Points on a hilly landscape, in no order, each with its height.
A climber steps from a point to the highest of its 2 nearest points, and stops where none of them is higher. Distance is the straight distance between rows; heights are no part of it.
Zug height 5.43: [150 146 133 162  81 148 107  89 119 138 174  86 124 174 146  78 117 212
 190  96 133 105 146 122 157 131 163  93 102]
zeze height 4.18: [115 120 112 159 133 131 124  68 128 163 114  81 155 116 151  79 153 146
 114 143 133 104 188 105 111 157 115  74 197]
toneg height 6.25: [127  93 116 172 111 121 129 114 132 152  75 107 136 101 145 104 131  86
  84 180 165 148 190  97 106 164 143  95 108]
moga height 2.31: [119 138 118  95  92 152 106 160  88 122 174 168 148  85 131 165  72 116
 170 112 129 170 141 146  92 130 132 133  70]
vuz height 5.76: [162 100 135 112 169 184 119 157 103 142 184 152 120 153 191 165 113 161
 164 126 137 134 131 106 172 115 116  94 133]
lereg height 3.42: [106 130 131 134 125 142 132 119 123  95 169  57 173  68 120 140 117 118
  95  93  48  57 122 104 114 147 117 135 158]
petod height 3.85: [159  88 156 103 113 124 118 184 154 104 133 172  98 165 133 166 131 128
 182 109 133 124  70 155 139 108 149 117 125]
Gufal height 5.72: [138  91 160 187 160  98 116 178 170 141  86 139 149  86 162 149 130 114
 112 170 152 101 130  98 151 134 118  88 118]
mabu height 5.57: [140 132 167 110  79 108 106  97 118 123 103 130 175 127 115  52 108 178
 125 156 173 136 186 142 120 150 128  76 147]
Gima height 3.30: [144 114 156 124 164 144  74  83 166 136 137 123  80 132 124 160 143 104
 123 103 214 170 148 154 179 114 131 106 163]
Taf height 6.93: [121 116 126 109 163 130 176 205 147 117 117 143 123 113 151 150 127 126
 106 137  79 104 136  94 147 101 111 152 138]
diro height 0.35: [139 184 105 158 154 140 138  84 148 132  86 109 141 103  73 114 151 156
  75 135 173 193 148 147  99 154 128 140 133]
Dazo height 2.62: [130 109 109  84  75 142 126 147 131 130 181 180 131 127 155 163 116 109
 175 111  97 128 124 153  80 101 142  85 121]
litu height 5.84: [126 134 147 130  78  99 123 114 120 140 149 148 185 134 153  99  97 144
 147 138 159 105 183 167 103 125 120  79 125]
gabep height 5.99: [ 96 132 101 145 151 113 123  87 106 184 132 148 152  77 132 158 123  62
 100 164 151 151 134 162  82 109  76 139 114]
luzom height 6.73: [138 109 174 161 150 118 124 163 126 138  97 146 154 143 149 125 113 153
 140 149 177 146 132 113 181 110 151 125  86]
Zafo height 3.10: [139 135 165  81 145 109 100 158 103 108 113 169 118  95  90 138  88 144
 130 144 167 137 105 156 116 121  65 147 142]
zokun height 6.68: [132 119 152  92 140 148  53 139 120 106 153 106  69  63  75 158 118 115
 140  76 143 147  84 125 141 129  78 128 137]
mape height 3.38: [ 87 147  98  95 113 132 170  54  90 141 162 102 165 134 121 115 139  96
  97 135 108  76 151 167  85 144 113 154 148]
Bovev height 1.80: [138 117 130  85 106 148 124 182 104  86  78  79 127 120 126  87 153 166
 123 132 101 154 134  83 137 161 199 181  99]
sukib height 5.26: [132 103 115 139  77 137 147 150 163 122 126 126 106 144 139 146 137  65
 137 134  80  87 106 127  95 154 184 143  53]
gava height 6.10: [125 127 158 118 117 104  94 132 126 138 172 179 174 109 136 130  74 136
 165 137 171 122 150 187  99 110  87  72 126]
der height 3.02: [115 142 134 127 141  76 119  80 165 129 112 131  63 186 105  94 184 105
  79 104 145 133 140 121 159 125 109 103 208]
Kubil height 3.59: [184 143 103  69 160 155 129 137  87 118 155 204 115 131  93 151  59 143
 155 160 165 128  92 195 138 139  99 151 105]
bufat height 3.23: [ 77 172 144  89 106 122 136 104 100  94 146 102 118 129  93 101 121 135
  91  91  99 138 143 126 103 113 147 200 123]
narak height 2.37: [138 129  97  59  95 158 157 150  99 126 162 165  88 142 149 164 107 145
 166 121  95 185 121  86 135  95 173 138 134]
goke height 5.48: [140 153 109 128  71 141  97  81 114 153 154 100  54 176 129  99 152 137
 187 127 134 105 115 128 101 158 111 130 103]
rek height 4.89: [168 124 172 165 145 109  93 132 152 112 118 142 115 132 100 103 133 166
 143 128 167 103  90 184 125 143 100  91 128]
Veli height 3.21: [115 127 167 107 150  76 115 114 147 111 136 151  80 179 112 102 159 122
 108 107 150 122 112 146 160  83  91 113 186]
Goton height 4.71: [185 123 156 130 133 123  77 127 148 111 127 125 114 112  77  95 149 168
 154 123 134  91  95 157  89 157  63  74 160]
gev height 2.78: [116 120 125 111  59 114 119 142 139 116 174 138 119 155 140 135 128 131
 178  78 113 108 114 136 120  93 176 106 121]
tapu height 4.31: [147 169 101 117 122 141 139 157 140  94 159 152  77 177 108 147 140 129
 153 102  65  84  63 141 110 119 117 144 119]
Bogat height 3.08: [104  99 158 112  68 115 137 132 137  82 119  95 170 131 126 107 129 124
 112  62 110  81 115 129 124 119 214 125 125]
dus height 3.07: [137 144  77 189 167 142 142 118 135 146 101 136 161  78  92 133 130  91
 148 143 115 122  45 161 106 161  75 147  99]
ziki height 6.92: [142 153 161 125 151 133  49 142 136 102 121 124  90  44  79 138 115 123
 102  90 156 175 120 123 143 150  93 136 151]
sarod height 0.80: [114 145 113 176 156 145  75 116 117 143 148  91 158  19 139 142 111 105
 148 109 130 169 134  98 137 155  79 110 130]
Fove height 6.11: [131 140 108 126 153 146  99 143 135 110 138  87  80  95 102 132 154 147
 131 103  74 136  99 107 138 153  79 141 146]
nub height 5.20: [154 118 104  92  78 145 108 129 116 139 138 144  69 183 145 107 144 144
 190 144 145 130 115 140 100 170 109 106  98]
kud height 5.40: [144 140 108 135 157 190 126 133 107 152 199 154 106 150 188 191 107 137
 189 109 119 129 108  97 165 125 123 139  90]
zafez height 7.07: [154 120 129 120  96 143 169 166 123 109 116 140 154 171 146 111  99 180
 164 128 115 159 138 125 143 141 204 146  85]
suk height 2.76: [101 132 141  53  72 100 105 118  98 168 160 147  97 144 163 151  94 125
 175  98 173 212 141 112 151  74 156 147 109]
baf height 4.90: [151 134 113 192 153 138 133  87 139 146 173 127 151 156 147 104 134 187
 155 138 123  77 121 172 130 131 101  89 140]
fogi height 1.50: [133  94 112  98  70 156 146 142 105 107  98  77 175 138 158 100 144 151
 105  91 125  89 109  71 137 175 228 135 115]
vuta height 4.03: [155 138  94 133 163 155 160 115  93 161 181 182 129 166 176 154 131 118
 156 174 140 132 131 146 154 125 101 135 101]
Vezu height 3.74: [134 142 163 164 160  93 127  81 164 122  91 137 108 180 111 130 156 129
  91 123 189 163 106 145 181 110 137 141 153]
Moset height 3.22: [ 89 140 162 122  84  55 137  87 142 107  90 139 153 127  89  78 129  88
  60 106 123 139 170 158 122  93 155 115 140]
fura height 4.30: [154 125 125 100 121 169 102 126  96 109 149  45 108 132 104  93 148 223
 133 115 100 125 144  76 143 155 131 132 150]
moza height 5.68: [119 100 131 178 167  94 146 134 163 180  64 126 141 107 127 161 121  91
  60 222 179 153 148  80 149 130 115 101 147]
nop height 5.81: [106 154 127 183 149 101 102 116 142 105 110 138 138  49  77 151 114  62
 104  89 126 150 103 174 101 135 102 148  97]
fitu height 5.78: [161 133 129 147 114 153 103 119 124 143 139 100  80 170 151 118 127 193
 172 111 155 119 105 103 161 132 160 131 100]
domit height 5.21: [ 66 110 118 103 121  60 157  97 113 163 125 139 144 171 170  92 114 101
  90 136 108 126 206 113 172  86  97 106 192]
mafe height 4.99: [120 116 135 174 153  88 181 100 192 161  82 103 191  87 116 126 112 123
  76 207 139  97 119 108 107 125 126 131 124]
koga height 5.95: [107  80 129 153 153 111 110 107 109 163 101 144 100 164 176 123 153  86
 109 175 172 168 169 102 180 143 123 106 132]
zev height 0.45: [125 180 114 179 165 149 132  85 143 137 102 100 155  70  85 124 125 130
  84 105 129 164 112 143  91 137 128 143 126]
gune height 1.14: [104  73 137 129 113 121  85 182 134 127 136 126 127  88 162 148 136 102
 155 100 127 148 147 102 123 109 157 101 117]
pimol height 4.24: [109 166 125 195 158 125 133 104 124 144 127 111 101 152 141 144 148 132
 130 126 131 147 127 109 162 116 149 187  98]
nol height 3.19: [ 78 140  96 146 132 131 143  54 113 149 147  86 119 130 121 123 159  78
 111 116 102 102 147 145  80 135 115 140 127]
keb height 2.69: [127 172  95 152 147 148 169 122  96 132 131 160 186  85 109 131  72 124
 127 162 108 123 143 171  83 167 128 162  89]
tok height 7.94: [104 143 164 148 169 113 128 170 124  93 111 112 135 108 124 124 116 136
  93  96 114 144 132  99 161  84 144 167 139]
Kog height 4.50: [163 113 144 105 122 130  91 103 120 123 146 101  62 139  80  67 145 195
 138 114 148 100 121 139 117 140  73  77 163]
bita height 4.56: [126 126 123 119  97 109 146 143 160 124 136 139  96 181 118 116 167 109
 150 103  83  60 100 158 104 123 124 101 124]
Kirig height 7.13: [150 128 151 179 173 124 107 156 125 122  74 128 156  93 139 126  98 169
 117 170 172 177 152 104 166 144 146 142 103]
Sase height 4.73: [139 133 126 147 126  89 179 148 130 121 120 201 174 188 124 129  94 132
 121 158 143 103 128 172 129  98 134 127  79]
Pone height 5.94: [106 146 117 162 172 120 158  88 126 188  96 119 172 123 136 123 137 141
  93 176 158 145 166  98 134 113  98 113 174]
Tibem height 6.13: [174 123 102 107 132 184 161 208 132 103 102 129 100 128 127 138 165 141
 146 158  73 121  97 113 123 170 117 128 105]
kivo height 5.59: [ 81  77 108 131 151  97 136 104 109 172 111 145 121 179 181 122 120  64
 109 155 138 139 180 106 164 120  94  94 170]
fegu height 6.70: [170 110 133 105  97 124 153 139 143 124 153 235 155 162 131 129  94 150
 162 131 143 129 102 170 116  93 135  68 132]
defed height 3.45: [ 88 171 104 123 128 144 163  86 100  98 120  71 139 119  89 116 145 145
  90 125  85 115 135 136  97 142 131 196 138]
sufe height 5.06: [146 144 117 167 177 170  93 127 126 152 176 100  94 148 154 194 128 123
 199 117 128 111  66 117 176 144 116 148 110]
luzip height 5.41: [176 122 115 179 165 154 130 126 128 133  87 123 116 126 101 109 164 156
 151 190 168 148  91 152 119 186  85 132 102]
fup height 5.52: [119 150 139 109  88 131 108  99 113 112 143  75  76 162 107  84 172 149
 133  97  83 106 116 105 120 130 146 150 145]
kasim height 4.47: [129  64 119 107 127 126 146 174 162 130  91 106 129 113 153 107 145  95
 110 166  86  93 149  91 121 152 126 124 129]
Zutot height 6.97: [155 152 153 107 185 130 154 222 136  80 129 193 141 140 112 160  62 152
 136 117  94 147  72 116 145 103 161 146 132]
rasim height 3.31: [162 139 137 176 159 140  91  92 181 114 139 108  99 118 105 110 149 169
 108  95 180 150 131 143 134 142 118  85 166]
miz height 4.66: [ 94 130  85 124 168 103 179 114 139 147 127 141  93 175 126 140 189  67
  88 160 102  87  91 139 121 101  80 166 150]
Banol height 3.60: [103 137 109  94 108 161 188 119 112 123 152 125 152 138 135 125 128  97
 103 122  70  77 153 138  98 133 133 147 132]
rilid height 7.01: [137 100  90 164 171 127 165 117 156 182 103 117 164  96 150 149 131  81
 105 206 121  99 116 118  83 167  95 120 119]
Buli height 3.01: [ 66 143 124 108  74 106 141  76 125 127 113 115 109 149 111 111 144  68
 100 124 111  98 155 146  87 144 134 167  98]
kof height 3.82: [123 116 127  81  90 171 166 149 109 104 149 108 164 139 144 133 141 132
 128  97  80  89 146 110 107 129 173 113 142]
lozi height 3.65: [144  96 168  91 137 110 118 186 169 100 146 138 103 167 124 135 141 153
 164  82 114  95  70 142 141  77 115 101 165]
dunul height 4.97: [111 102  85 111 143  94 191 130 148 146 159 177 116 168 159 144 141  38
  82 163  92  85 118 146 118  88  97 155 120]
ginu height 1.98: [116 141 113  70  96 151 155 200 112  95  96 136 130 129 123 138 118 149
 125 117  82 162 127 101 128 129 211 192 102]
Gad height 4.09: [170 130 112  91 128 156 110 166 130 108 163 182  85 147 111 161 114 137
 170 106 105 110  64 156 115 130 111 129 116]
volo height 3.75: [145 130 125 122 152 147 147 161 115 132 131 171 144 127 160 149 113 126
 144 167 130 129 142 132 135 138  99 120 122]
fegut height 6.60: [130  83 109 171 115 115 157  95 155 164  97 111 164 116 150 118 104 100
 110 210 146  92 167 122  98 175 119  93 120]
Velil height 0.91: [139 131 123 145 171 156  88 145 105 122 145 110 142  69 134 159 109 141
 156 119 136 153 112 120 150 161  89 120 115]
vaka height 4.61: [149 129 123  89 128 158 135 133 100 137 162  86 128 156 144  91 143 213
 140 124 106 113 158  96 152 138  92  94 170]
dore height 2.70: [ 90  88 160  70  92  87  66 150 117 131 140 137  76 122 136 162 149  67
 133  79 160 182 131 110 129  78 141 108 160]
lenak height 3.44: [114 119 152  97 144  80 145 164 160 103 143 159  99 206 131 126 160 132
 131  88  93  94  91 128 154  59 113 123 173]
fuv height 4.88: [126 129 138  58  90 123 138 104  98 120 145  81 133 166 126  71 137 179
 132 119 106 120 168 117 135 134 125 100 175]
Getos height 6.38: [132 112 159  99 109  98 115 134 125 130 180 200 140 164 130 131  96 151
 167 113 176 122  99 192 126  92 108  94 123]
mifif height 6.27: [122 126 129 157 175 131 100 106 130 171 113 149 168  67 129 181 129  68
 131 161 166 151 107 160 126 129  74 114 139]
liru height 2.55: [ 62 105 132  99  97  85 103 142 126 149 154 142 102 150 169 159 137  63
 146  74 113 148 147 106 137  65 141 116 147]
pif height 2.80: [125 184 107 137 134 125 132  79 158 144 107  91  73 160 110 100 185 131
  97 106 146 166 152 110 139 147 138 129 176]
zedod height 3.11: [140 140 166 117 126 130  71  98 142 133 163 129  55 149 126 158 116 138
 137  66 190 133 125 117 173  86 135 124 151]
fene height 6.61: [128 117 110 200 181 116 142 108 151 188  93 147 190  90 127 152 111  86
 111 187 160 115  86 138 112 125  82 112 117]
tilu height 2.28: [129 162 111 125  97 153 159 114 101 111 163 166 178 146 129 115  84 157
 150 135 127 129 158 166 115 128 156 128  89]
Gugub height 4.01: [120 141 141 152 174  90 156 115 134 104  76 138 106 162  90 135 172 130
  77 151 143 160  94 126 143 100 113 178 131]
pafu height 3.29: [130 127 106 178 194 132 135 157 137 123  99 124 141  83 105 169 132  86
 140 139 111 127  42 119 155 147  86 172 126]
Fiz height 3.57: [105 150 159 146 123 125 128  91 122 114 107  83 188  81 127 101 124 157
  71 116 141  93 174 131 121 139 147 130 170]
navev height 6.52: [152 128 106 150 169 155 176 186 149  99 113 110 115 131 139 135 156 125
 118 140  58  87 107  94 145 142 132 157 127]
gif height 2.88: [121 164  60 175 153 152 158  94 110 146 139 123 178  86 101 132 104 106
 142 139  94 118  95 184  77 165 102 164  92]
Forat height 1.66: [110 109 129  88  69 152  97 153 108  75  77  76 152 110 148 109 148 155
 123  98 108 140 124  68 142 131 240 165 108]
remu height 2.15: [124 126 126 142  93 161 107 128 107 137 177 138 156 125 164 136  88 149
 189 102 141 142 158 145 107 137 159 101  71]
puf height 5.79: [131 157 118 129 110 156  96 106 124 129 172  74  71 147 103 130 156 166
 155 109  97 109 108 106 112 147 108 142 130]
nud height 3.06: [ 74 173 136 126  90 121 130 112 126 104 104 105  96 133 100 119 147  91
 100 108  83 137 137 115 109 125 168 208 100]
dukag height 6.50: [169  75 145  69 116 131 117 173 117 135 142 130 100 148 156 144 105 177
 190 107 174 157 112 113 170 102 150  99 141]
pur height 5.22: [108 125 135 118 108 115 143  97 134 121 144  85 109 195 140  81 170 165
 129 102  87  93 139 105 164 114 140 121 159]
Voke height 5.35: [137 146 156  68  75 117 101 101 102 123  98 111 119 111  95  62 120 167
 111 129 166 167 179 146 115 145 119 103 148]
kub height 1.26: [147  89 123 120  92 150 116 197 125 104 105 111 162  78 156 146 130 130
 149 113 111 140 143 103 114 133 203 109  94]
sur height 4.78: [122 143 106 101  55 115 176 117 158 122 132 150  94 212 140 118 156  96
 154 114  62  80 104 141 122 118 173 135 122]
Fipu height 6.42: [136 130 135  80 137 142  80 167 125 100 162 110  62 121  69 163 127 135
 149  80  94 131  80 110 127 122  76 146 143]
sovo height 6.15: [151 106 160  88 109 137 106 122 106 151 133 133  71 169 137 110 116 192
 169 104 183 152 118 118 178 110 150 110 118]
Vola height 1.38: [155  89 116 101  62 148 138 177 120 105  88 101 176 121 149 102 152 144
 141 115 115 102 125 111 126 171 216  94 116]
Pek height 5.50: [114 100 170 191 143  90 123 145 181 132 108 123 166  83 144 131 123 112
  96 128 127 102 142 122 131 108 130 111 117]
fusa height 5.63: [ 97 129 124 175 126 112 114 108 140 119 130 102 123  60 111 153 143  74
 111  97 101 118 117 139 102 137 129 154  76]
Pesun height 4.02: [148 153 118 106 132 189 123 161 100  73 142  62 153 123 110 111 120 197
 128 113  72 103 116  93 132 171 157 149 136]
mezan height 7.16: [153 146 159 142 129 128  73 146 143 113 102 126 115  70 108 122 134 135
  83 103 171 190 158 117 127 147 139 130 124]
rame height 6.02: [114 141 138 147 164 102  98 116 126 136 105 167 160  62  76 179 115  68
 117 134 160 140  78 178 125 116  77 153 132]
nata height 3.95: [100 160 108 187 160 147 181  78 129 139 110  85 134 147 128 109 160 153
 102 128  99 124 121 105 151 135 172 194 107]
vinav height 3.81: [136 153 118 139 128 172 107 122  95  90 163  59 144 105  81 119 121 154
 138  81  59 104 115 120 117 189 151 151 119]
Fuvo height 5.51: [110 117 119 147 144  86 181 125 124 168  85 125 160 132 142 128 107 118
  74 237 164 143 163  98 138 131 102 123 132]
Sova height 0.72: [124 160 106 189 155 155  79 109 149 138 134 103 133  39 113 163 135  96
 118  78 149 191 127 123 125 154 105 111 145]
lukol height 5.15: [153 117 125 178 126 153 113 119 135 127 172  96 148 154 158 113 137 176
 177 103 120  80 143 151 133 137 136  76 101]
Zan height 5.98: [144  98 141 193 147 103 112 140 153 158  67 128 144  74 133 145 137  61
  86 179 161 144 143 101 118 155 112  91 112]
pada height 4.93: [ 80 121 136  98 102  78 133 106 100 154 118 129 153 126 156  90 108 109
 100 154 142 120 212 109 120 113  96 108 180]
tum height 4.27: [118  76 129 104 127 138 114 175 146 116 101  75 124  69 160 109 155  93
  82 133  80 102 171  59 119 137 154 135 139]
Tikek height 5.27: [136  89 164 212 135  78 157 123 198 118  79 109 159 105 117 116 112 115
  66 175 149  88 124 126 128 114 159 111  99]
Razi height 7.51: [119 139 151 155 148 120 114 156 114 109  93 114 160  74 120 120 107 159
 101 134 136 159 169 100 128 137 153 163 112]
nagu height 3.24: [ 96 101 143 139 116 128 134 132 144  89 164  90 167 100 126 114 124 111
 114  66  77  62 129 142 102  99 153 131 130]
nem height 5.75: [163 126 111 142 162 153 136 156 120 117  91 119  86 148 123 133 179 166
 161 161 124 124  87 127 133 176 107 149  97]
valel height 5.45: [117 112 118 148 105 120 119 149 150 106 128 130 113  93 117 150 133  62
 137 125  92 100 117 151  74 158 137 161  49]
fupi height 2.46: [138 136 110 107 118 151 102 159 110 138 185 215 167  92 144 176  78 101
 173 121 120 140 118 167 104 112 109  91 106]
dav height 7.44: [124 139 150 114 175 121 161 224 137  97 116 146 152 126 131 147  84 161
 113 120  86 145 117  95 169  88 156 184 138]
Mekiv height 3.86: [173 143 109  95 125 146 115 165 121 119 148 222  99 164 102 164 102 113
 167 149 147 131  67 178 116 126 125 151  72]
Bubiz height 4.94: [146  92 130  99 102 114  99 150 128 132 123 159  98 143 125 125 156 110
 164 132 150 118 119 145  91 148  91  93 117]
peb height 4.59: [132 141  93 175 154 112 186  87 125 154 150 164 162 190 144 110 143 143
 127 148 132  87 113 190 135 108  99 115 128]
kup height 4.26: [160 144 112 102 134 139 115  84  85 151 173  94  87 139  91 102 121 199
 149 123 146 113 122 142 109 129  58 121 144]
lur height 4.29: [120 129  86 153 158 121 171  89 112 183 173 177 134 207 168 143 147  98
 149 159 138  98 117 163 156  99 101 129 124]
zanud height 6.14: [165  71 140 102 139 147 119 194 140 132 147 129 126 145 188 156 143 147
 183 116 138 136 117  89 172 117 153  83 145]
Bagef height 2.94: [111  98 133  98  42  98 137 138 139  91 142 100 141 156 129 130 128 144
 150  55 102 123  98 144 135 102 216 120 150]
boba height 2.97: [135 112 188  76 117 108  68 159 130 116 103 156  96  96  77 120 120 132
 119 109 166 163 113 150 104 112  92 120 150]
taliz height 4.74: [108 129 137 172 157 127 165  81 195 171  96  79 164  62 130 103 130  93
  70 150 127 108 126 101  91 128 126 130 157]
gunob height 2.57: [114 140 123  64 116 132 131 155  90 136 163 159 117 143 152 170  98 127
 157 109 140 186 150 119 149  85 134 157 116]
ziru height 1.03: [128 111 149 120 135 147  77 150 106 125 152 126 108 101 143 157 111 133
 167  84 154 161 138 118 142 118 117 109 103]
Luto height 3.51: [155 155 140 145 176 118 122 102 191 114 106 128 114 131  95 153 142 135
  95 100 223 178 126 156 161 129 132 119 184]
Vit height 7.55: [188 137 124  95  79 167 176 133 125 116 127 188 145 178 126  94 104 173
 160 144  97 149 116 140 119 136 189 105 113]
Mevav height 0.55: [118 193 106 166 142 153  88  89 121 103 114  97 108  64  55 124 132 112
  96 100 124 191 121 141  78 163 136 164 107]
rez height 2.17: [132 112 101  62  62 133 154 176 109 107 123 123 117 121 146 140 142 141
 160 121  89 175 152  95 122 121 192 132 133]
ras height 2.90: [ 91 183 120 146 129 117 128  88 144 120 108 107  70 125  90 119 175 103
  94 114 124 168 135 116 122 119 135 184 139]
pote height 6.57: [162 143 143 104 135 145 165 193 124  93 122 162 167 133 133 114  68 208
 154 153 109 136 132 118 138 128 152 126 124]
Ver height 5.00: [140 117 109 123  93  99 184 144 130 129 105 184 147 185 132 125 100  78
 109 190 123 106 135 146 123 121 135 107  85]
zazet height 4.68: [ 97 130 149  89 116  87 102 116 109 151 108 151 142 117 132  94 122 152
 118 173 150 118 185 123 116 137  65  89 205]
Pozet height 6.34: [133  69 182 152 153 116 113 136 124 147  99 145 135 171 182 148 134 111
 147 164 189 171 163 102 207 110 141  93 116]
gez height 4.05: [122  85 116  52  87 164 151 167 115 115 119  72 153  90 158 125 145  96
  97 117  83  96 156  72 101 157 178 128 156]
norir height 2.93: [103 136 153  75  75 108  87  99 119 159 162 133  70 168 141 138 111 122
 141  87 178 160 130 124 158  79 130 138 127]
Bidu height 5.11: [163 129 144 181 170 117 103  85 155 143  94 146 125 124 103 125 157 129
 131 156 182 136  85 178 114 151  86  97 133]
gonir height 3.61: [113 137  99 180 150 156 132  93 123 117 157  42 144  98 121 129 133 134
 124  83  67  85 112 123 125 149 143 141 117]
gub height 7.11: [171 144 114  78  92 146 178 148 112 117 142 220 124 160 114 132  93 166
 161 137 105 162  90 142 113  86 163 116 133]
kudib height 2.84: [120  96 177  73  86  98  69 158 141 102 125 141  96 113 111 112 130 124
 120  86 164 184 127 121 122  75 135 103 161]
geket height 4.72: [122  86 126 104 112 119 121 165 121 134  96 130  93 144 142 114 167  97
 120 162 130 138 154 114 106 155 107 106 126]
Nikag height 2.47: [148 159 115 125 118 158 206 103 106 120 141 169 205 135 137 115  84 148
 114 167 107  88 162 156 105 154 153 146 100]
Tafem height 4.44: [131 124 138 107 126 124  83  89 107 150 131 106 121 125 136  78 133 167
 123 142 149 135 190 106 123 131  75  80 197]
bulag height 3.34: [162 116 152  59 167 135 109 148  91 115 129 158 110 132  84 155  58 143
 156 134 185 127  92 179 145 101 113 167 116]
Bepak height 6.90: [126 122 104 137 178 139 139 108  90 164 107 113 114 153 150 148 165 132
 139 183 148 161 124 121 147 144  98 152 123]
pib height 0.63: [121 175 105 156 121 149  75 100 150 121 142 103  81  74  98 160 141  96
 114  71 158 179 139 141 101 159 129 153 113]
big height 3.69: [ 94 148 117 145 107 145 168  82 112 121 118  76 144 145 127 109 154 125
  87 108 104  80 128 104 125 171 176 183 118]
bafaf height 6.37: [130 159 121 171 182 130 148 108  92 163  92 140 164 118 128 133 126 157
 112 190 158 168 132 132 124 127  91 158 135]
Lare height 4.33: [122 149  95 114 173 111 178 114 109 134 105 149 110 158 100 138 163 118
  97 186 120 131 105 146 125 104  79 188 141]
kib height 4.49: [ 97 137 131 170 187 140 127 110 127 149 135 107  88 136 161 189 168  85
 125 120 133 141 109  96 173 104 134 180 123]
lali height 3.76: [112 131 154 164 115 142 110 124 128 131 124 100 214  86 151  97 104 179
 128 124 144  79 175 134 121 160 152  95 143]
ked height 6.51: [175 171 138  91 178 163 140 194 113  92 149 187 155 114 107 139  47 174
 137 158  99 148 102 124 134 118 122 139 145]
luku height 3.97: [107 114 146 131 112 122 119 106 122 152 111 104 177  89 162  98 119 161
 127 174 131  83 205  99 112 161 128  78 183]
sofub height 5.03: [108 130  96 134  56 133 155 115 159 128 124 132  92 191 149 128 144  57
 161 137  79  57 119 118  85 150 166 154  87]
baz height 3.17: [131 132 124 194 142 119 100  88 169 139 141 131 113 119 125 122 159 116
  99  85 170 161 164 136 129 118 133  76 156]
bofu height 3.50: [148 130 107 150 189 123 146 162 134 126 132 163 154 101 135 158 114 116
 146 147 108 109  92 140 161 135  86 145 131]
zekuf height 3.09: [ 87 160 168  92  72  45 142  98 140 107  68 134 156 175 100  70 122 124
  74 103 102 154 162 155 169  83 176 130 126]
Runa height 5.66: [ 97  97 100 145 124  90 172 109 115 167 125 151 144 124 140 144 112  46
  86 198 145 140 160 140  98 112  98 146  84]
zav height 5.29: [128 103  92 125 121 124 190 126 145 145 132 172 133 164 162 137 108  48
 108 186 103 102 155 124 122 115 135 146  93]
Tik height 3.37: [ 82 141 149 131 120  98 128 101 128 104 126 122 158 108 113  85 125 125
  68 101 117 133 185 140 127  85 124 145 160]
boza height 4.77: [119 150 126 175 188 158 105  80 131 157 175  94  83 158 164 179 144 124
 163 103 139 129  90  97 176 108 110 147 139]

Where does a climber stop that starts at each point below?
defed: dukag
rez: zav
zekuf: tok
keb: dukag
Moset: tok
diro: zav
zev: zav
Veli: mifif
baz: zav
Zafo: mifif
